The views of a scene show one set of named points, each view turned or mirrored, and shifted as a whole, with a little noise and some points left out.

Scene 1
View 1
K422: [ 33  -7 -14  -2 -17 -17   4   1 -18  -3  17  18  -7 -16 -11  10  11 -21
   8   2  17]
K756: [ 23  -5   1  -5 -13 -11   1   0 -17   9   2   9  -6 -10 -11   4   3  -2
   9 -12  16]
K275: [ 14   9  -7  -1   9  -7   1   4 -12   7  -2  15 -16   4 -22   2  10  -9
  -6  -2  10]
K375: [ 34 -16   4 -17 -18  -5  -1  -4 -13   5   2   8  -2 -14 -10   9   6 -11
  13 -17  18]
K666: [ 11   8  -6   7  -6 -17   3   9 -22   9   5  13 -12  -6 -12   0   4   2
   1  -6  13]
K987: [ -3  16  21 -17  24  16  -4   1  -9  30 -34 -10 -12  18 -21  -6  -2  21
  -7 -34  11]
K920: [ 51 -18 -34   7 -34 -35   8   0 -19 -20  43  37  -8 -32 -10  17  20 -47
  13  23  16]
K821: [ 38 -20   6 -24 -14   1  -1  -9 -10   4  -1   4  -1 -13 -12  10  10 -19
  13 -19  19]
K195: [ -4  32 -18   5  43   0   3  10  -2  10 -14  19 -32  31 -37  -3  17 -11
 -27  10  -1]
K160: [ 18   8 -12  -7  17  -1   2   2  -5   4  -4  16 -19   8 -26   5  16 -21
  -9   2   8]
K692: [ 19  11 -28  16  -4 -25   6  11 -20  -4  20  29 -20  -6 -19   3  13 -18
  -4  18   9]
K634: [ 21  -2   7 -16   3   3  -1  -2  -9  12 -11   4  -7   0 -17   3   6  -6
   4 -19  13]
K544: [ 16  10 -21  14  -5 -23   6  11 -21   0  16  24 -17  -7 -17   3   9 -11
  -3  11  11]
K364: [ 32 -19  15 -27 -11   9  -4  -9  -8  12 -10  -2   0  -9 -11   8   7 -11
  14 -26  19]
K575: [  9  18 -20   5  17 -10   5   8 -12   5  -1  21 -23  11 -28   1  14 -14
 -14   9   5]
K985: [ -8  29   0  -1  34   6  -1   9 -10  21 -25   4 -23  25 -27  -7   6   9
 -18 -10   6]
View 2
K756: [-12  14  -5  -4   4   0   1   6  -9  -3  -4  11  -9  -3  -4  -4  -4   6
   8   7   4]
K821: [ -7  16  -5   5  16   0  -7  26 -10   7   2  20 -15   0  -9  -1   5   1
 -10  14  17]
K195: [ 18   3   3 -25 -23  10   9 -26 -35 -27  13 -11 -14  -9  -9 -23 -31  11
 -34 -49 -14]
K575: [  4   7   4 -10 -10  15  10 -17 -29 -22   5  -1 -13   1  -8 -10 -21  15
 -12 -30  -6]
K160: [  5   9   2  -8  -3  10   3  -4 -26 -14   8   5 -16   1 -10  -9 -11   9
 -23 -22   2]
K364: [ -4  19  -9  -5  14 -12 -13  29  -7  11   5  19 -12 -10  -7  -5   6  -6
 -17  15  13]
K692: [-11   7   7   6  -2  29  18 -21 -25 -25  -4   2 -14  16  -7   2 -17  24
  16 -16   0]
K666: [-12  13  -8 -11  -5  -6   4  -7  -8  -9  -6   2  -4 -11   1  -9 -14   6
  16   0  -4]
K987: [ 12  15 -18 -38 -14 -35 -12   8 -10   1  10  -3  -1 -38  -1 -29 -14 -13
 -29  -9 -10]
K375: [-10  16  -5   3  13   1  -4  19  -8   2   0  17 -13   0  -7   1   1   4
   0  12  11]
K985: [ 13   7  -8 -33 -23 -16   1 -15 -20 -14  11  -9  -5 -26  -3 -27 -25  -2
 -27 -32 -15]
K422: [-16  13   3  13  10  19   6   4 -15 -10  -5  15 -14  13  -7   5  -3  15
  12   4  12]
K920: [-25  10  16  37  22  49  17   0 -21 -17 -11  22 -22  41 -12  24   1  31
  28   8  20]
K544: [-12   8   3   2  -4  20  14 -17 -21 -22  -5   3 -11  10  -5  -1 -16  19
  16 -12  -2]
View 3
K692: [  3  18  28  24   8  18 -28  16 -31  -3 -17 -25  22  11  17 -21  11  -7
 -19  -8  45]
K634: [  0   2  21 -16 -19  12   2  -4   3  -7 -10  -8  -5  -9   4 -23  13   7
 -14  -9  16]
K195: [ -9  44  60  10  -7  26   9 -20   2  10  17 -10   9   6  20 -26  40  -7
  -5 -12  58]
K275: [ -2  15  32   1  -8  15  -4   0  -8  -2  -5 -13   5   1  12 -22  17  -1
 -12 -10  34]
K422: [ 11  -1  14   5  -5  12 -24  17 -25 -10 -30 -26  13   3   9 -25   3   3
 -25  -5  22]
K985: [-16  29  44  -5  -7  18  17 -19  14   6  26   7  -5  -4  11 -13  26  -1
  -2 -15  44]
K987: [-17  11  27 -27 -18  12  25 -21  25  -2  23  15 -18 -15   2 -10  17   7
  -5 -14  23]
K160: [  4  20  40   0 -14  19  -2  -5  -5   0 -10 -19   7   0  13 -32  25   0
 -15  -7  34]
K364: [  6 -13  10 -29 -28   9   1   1   4 -13 -22 -12  -8 -14  -2 -27   9  13
 -18  -4   0]
K821: [ 11 -11  11 -20 -24   9  -8   6  -6 -13 -32 -18   1 -11   2 -30   8  11
 -22  -2   3]
K375: [ 11  -9  12 -17 -21   9  -9   9  -7 -11 -31 -21   0  -9   2 -30   8  10
 -22  -2   6]
K544: [ -1  14  24  17   5  14 -23  15 -26  -5 -12 -18  15   9  16 -17   6  -5
 -19 -11  39]
K756: [  2  -4  10  -7  -7   9 -12  10 -12 -10 -16 -10   2  -4   6 -17   1   5
 -19  -8  17]
K666: [ -5   7  16   4   2  11 -11  10 -15  -7  -4  -6   6   0   8 -11   3   1
 -16 -10  31]
View 4
K920: [ 16  -1  -6 -44 -39  31  11 -17  -3  -8   9  -6  41   3 -52  29  41   9
 -23 -42  30]
K634: [ 14  16   8   3  -1  -8 -12 -14  14 -14 -24   2  -7  13  -2  17  13   0
  -5  -5   0]
K666: [ 16  14  20 -11  -2 -11   5  -9  12 -16 -12  -2  15  12  -7  22   7 -10
 -22  -7  20]
K375: [ 16  15  -1 -12 -17  -1 -19 -16   8  -8 -16   8   6  18  -9  19  30   2
  -1 -14  12]
K275: [ 15   9  16  -2   1   2  10 -15  13 -19 -19 -10  -1   4 -12  19   1  -3
 -20  -7   5]
K756: [ 15  14   9 -11 -10  -7 -10 -13  10 -12 -13   4  11  17  -8  20  21  -4
 -11 -11  16]
K160: [ 13   6  11   1   2  10  11 -18  11 -20 -22 -16  -9  -2 -19  18   2   0
 -18 -11  -5]
K422: [ 17   9   4 -21 -20   9   1 -15   6 -13  -6  -1  19   8 -25  23  26   3
 -16 -22  19]
K575: [ 14   5  21  -1   6   8  26 -15  13 -23 -18 -22  -1  -6 -20  19  -8  -4
 -28  -8   0]
K195: [ 12   4  28  15  23   7  36 -16  16 -29 -27 -31 -20 -13 -14  17 -28  -5
 -32  -2 -14]
K985: [ 14  13  29  18  25 -14  16 -12  21 -26 -33 -17 -20   2   6  15 -23 -12
 -24   9  -7]
K821: [ 17  13  -7  -9 -18   2 -25 -18   9  -8 -19   8   0  20 -10  18  32   6
   3 -15   3]
K364: [ 16  17  -9   2 -13  -1 -35 -22  11  -9 -26   9 -13  20   0  15  32   7
  13  -8  -8]
K544: [ 17   6  19 -18  -7   3  22 -12   9 -17  -6 -11  21   1 -24  22   7  -6
 -31 -16  22]
View 5
K160: [  2   5  13  -1   1   2  -9  10   4 -12   1  18  14  17   7  -4   1  -7
  -5   5   6]
K364: [ -4 -18  26   2  14  -7  12 -11  -6   4   7 -25   1  22 -14   7   4  -8
  12 -23   1]
K422: [  7  11  -2 -11   0  26   5  -5   9  15   5  -3   4  15 -16  11  -8  -3
  -1   3 -14]
K195: [  7   8  15   3   2  -7 -20  21  12 -38   3  57  26  17  27 -12   1  -9
  -9  18  19]
K756: [  5  -4   6  -6  10  12  10 -11   7   0  15  -1   5  21 -15  14  -5  -8
  14  -5  -5]
K375: [  1  -5  11  -5  10   9  12 -12   1  10   9 -16   0  20 -18  12  -2  -6
   9 -11  -7]
K544: [ 13  17  -8 -12   1  27   0  -2  20  -1  11  27  10  16  -7  11 -12  -5
   2  17 -11]
K634: [  1 -12  19   2  12  -5   4  -6   0 -10  11   1   8  22  -6   4   1 -10
  10 -12   5]
K575: [  9  12   5  -4  -1   9 -10   8  13 -18   6  37  17  17  11  -1  -5  -7
  -4  14   5]
K920: [  8  33 -22 -22 -16  55   4  -1  14  42  -6 -16   0   4 -26  13 -12   5
 -14  16 -32]
K666: [ 11   2   2  -7  12  13   6 -10  16  -9  19  21  10  22 -10  13 -11 -10
  14   4  -4]
K692: [ 14  23 -11 -13  -3  32  -2   2  19   1   6  29  11  14  -6   8 -12  -3
  -5  21 -13]
K275: [  6   3   9  -2   6   4  -2   1   9 -13   9  21  12  19   3   2  -2  -8
   2   3   3]
K987: [  1 -29  34  10  28 -31   3 -10   0 -42  23  25  15  31   6   2   2 -17
  24 -18  25]
View 6
K544: [ -3   3  -7 -19  11  27  19  11 -17  21  -4  12  -1  -8 -16  11  10   7
  -1  18 -25]
K364: [-12   3  13 -11  -5 -17   9   8 -24 -24   2   7  -2  18  -1 -11  14 -16
  10 -31 -11]
K634: [-13  11   3  -6   4   1  16   2 -22 -11   3   7   1  19 -10 -10  17 -13
   2 -13 -12]
K920: [  4 -25  15 -48   2   6  19  47 -22  37 -10  18 -13 -41  -6  39   1  16
  13  -8 -34]
K821: [-10  -3  15 -19  -3 -14  12  17 -24 -13   1   9  -3   8  -2  -1  14 -12
  11 -29 -15]
K987: [-17  30  -8  16   7   9  16 -26 -18 -31   9   2  10  49 -18 -35  24 -24
  -5   1   0]
K422: [ -2  -7   8 -29  -1   1  13  23 -23   4  -5  14  -7  -8  -5  12   7   2
  10 -11 -22]
K575: [-14  13  -6  -2  20  27  32   1 -16  28  10   9   7   5 -25   2  22  -6
 -12  12 -17]
K692: [ -3   1  -5 -21  14  30  24  16 -16  32  -3  15  -1 -16 -18  18  11   8
  -2  18 -26]
K275: [-12  10  -1  -4  12  17  23   3 -18  10   6   9   5   8 -19  -1  19  -8
  -6   4 -15]
K160: [-20  12   4  -3  15  14  29   3 -17  19  12   6   7   9 -20   1  25 -12
  -7  -3 -15]
K985: [-20  30 -12  16  18  29  26 -23 -14   1  13   3  13  33 -27 -22  28 -16
 -16  17  -6]
K666: [  0   9  -7 -14   5  20  12   4 -20  -3  -7  11  -1   6 -14  -2   7   1
   2  14 -18]
K195: [-27  28 -10  15  29  38  41 -13 -11  34  21   3  16  19 -34  -8  34 -15
 -24  19 -11]
K375: [ -6  -1   9 -20  -4  -7  10  15 -24 -12  -2  10  -5   6  -2   0   9  -7
  10 -18 -17]

Which points are out of place in each view (at most two, in the order of its rows)? Write - if all are in place.
view 1 -> -
view 2 -> K666
view 3 -> K375
view 4 -> K364
view 5 -> -
view 6 -> K422
